Each scene shows the same named points in several views. A view is turned or mirrored, shifted and resized as a whole, has a little noise and may leave points out.

Scene 1
View 1
j30: [-33  31   2  18  28 -12  -1 -24]
j903: [-11  53 -29   6  13 -14   1 -28]
j670: [-43  16  19  21  23  -9 -13 -34]
j214: [-26   9 -13   3  -4  -6  -3 -31]
j966: [-37  28   4  12  21 -16 -10 -32]
j762: [-13  -3  -9  35  35   9  19 -15]
j280: [-34 -17  -5   8  -2   1  10 -23]
j709: [-23  20 -20   8   0  -6  -5 -36]
j798: [-19   0 -10  24   8   7  -1 -33]
j204: [-60  -1  14 -17  -9 -26  -4 -27]
j747: [ -5  20 -24  29  19   7   6 -30]
j724: [-34 -23   2  17   3   4   6 -27]
View 2
j798: [ 22   2  -3  17  -8 -18  -7   8]
j966: [ 20  10   3  -2   6 -18 -20  28]
j30: [ 19  15  -2  -1  11 -13 -19  21]
j280: [ 20 -31   1   4 -28 -22   3  -9]
j762: [ 30   6 -11  35  -3  -9 -10  -9]
j747: [ 36 -11   3  23  18 -12 -16   1]
j214: [ 22 -22   8  -4  -3 -21 -10  10]
j724: [ 24 -16  -4  21 -24 -23   0  -7]
j709: [ 28 -18  12  -1   9 -21 -14  15]
j670: [ 18  14  -3   8  -3 -24 -14  37]
j903: [ 31  -7  14 -11  34  -4 -27   4]
j204: [  2  -5   3 -29 -28 -26  -3  28]
View 3
j709: [  2 -26  -8 -11 -19  43 -17 -31]
j762: [-13  -2   1   9 -36  50 -41   2]
j966: [ -3 -28  -7 -21  -7  26 -35 -25]
j204: [ 12 -25 -39 -17   5  12 -10 -27]
j747: [ -6 -13   5  -1 -29  51 -30 -15]
j280: [ 10  -6 -24   7 -11  31 -13  -8]
j724: [ 13  -7 -17  12  -6  31 -12  -6]
j670: [  4 -25   0 -12   6  17 -34 -14]
j214: [  8 -25 -19  -8 -24  47  -3 -38]
j798: [  1 -13  -8   0 -13  32 -27  -7]
View 4
j670: [ -3  40 -18 -12  -7  14  -1  -4]
j709: [ 20  18 -18   6   3 -12  24  -1]
j798: [ 14  16  -8  -7 -14   4  17  -6]
j724: [ 12  26 -12 -23 -25 -12  14  -6]
j747: [ 29   4  -8   5 -11   3  29   6]
j280: [ 12  21 -11 -15 -22 -14  16 -14]
j966: [  7  20 -17   8   5   9  10  -4]
j204: [-10  33 -20  -6   3 -20   2 -27]
j903: [ 21  -4 -13  28  14  -1  27  -6]
j762: [ 24   1   0  -9 -29  16  20   0]
j30: [  6  14 -12   9   2  15  11  -6]
View 5
j798: [ 12 -26 -10  -6   8  14  10  -5]
j214: [  3 -21  -2 -25   3  19   1 -21]
j30: [ 17 -11   5 -11  17  12  -5   8]
j709: [ 11 -22   5 -31   6  24   1 -13]
j966: [ 18  -7   7 -14  10  15  -8   6]
j204: [ -1  12  -6 -10  -6   1  -9 -26]
j903: [ 10 -24  17 -41  31  21 -12   3]
j747: [ 13 -43  -1 -23  20  26   9   2]
j280: [  1 -24 -18  -7   3  12  12 -25]
j724: [  6 -23 -19   0  -6  13  17 -21]
j762: [ 15 -43 -17  -2  23  15  17   7]
View 6
j670: [ -2 -14 -21  -4 -24   1   5  13]
j747: [  6  -4   7   5 -28   4  39  22]
j903: [-14  -8   4  22  -4   3  45  14]
j204: [  6 -16 -23 -11  10   8  -9 -11]
j30: [ -7 -16 -10  10 -15   4  15  22]
j709: [  3  -5   1   3 -10   3  32   2]
j798: [ 13  -7  -1  -2 -22  11  16  22]
j724: [ 27  -6   0 -17 -17  15  10  13]
j214: [12 -2  1 -3 -5  8 27  3]
j762: [ 13  -7   9   0 -35  11  22  40]
j966: [ -6 -14 -14   8 -12   2  15  13]

Which points are out of place in each view (at most two, in the order of its rows)? Write - if all are in place.
view 1 | j798
view 2 | j280, j724
view 3 | j762, j214
view 4 | j670
view 5 | -
view 6 | j204
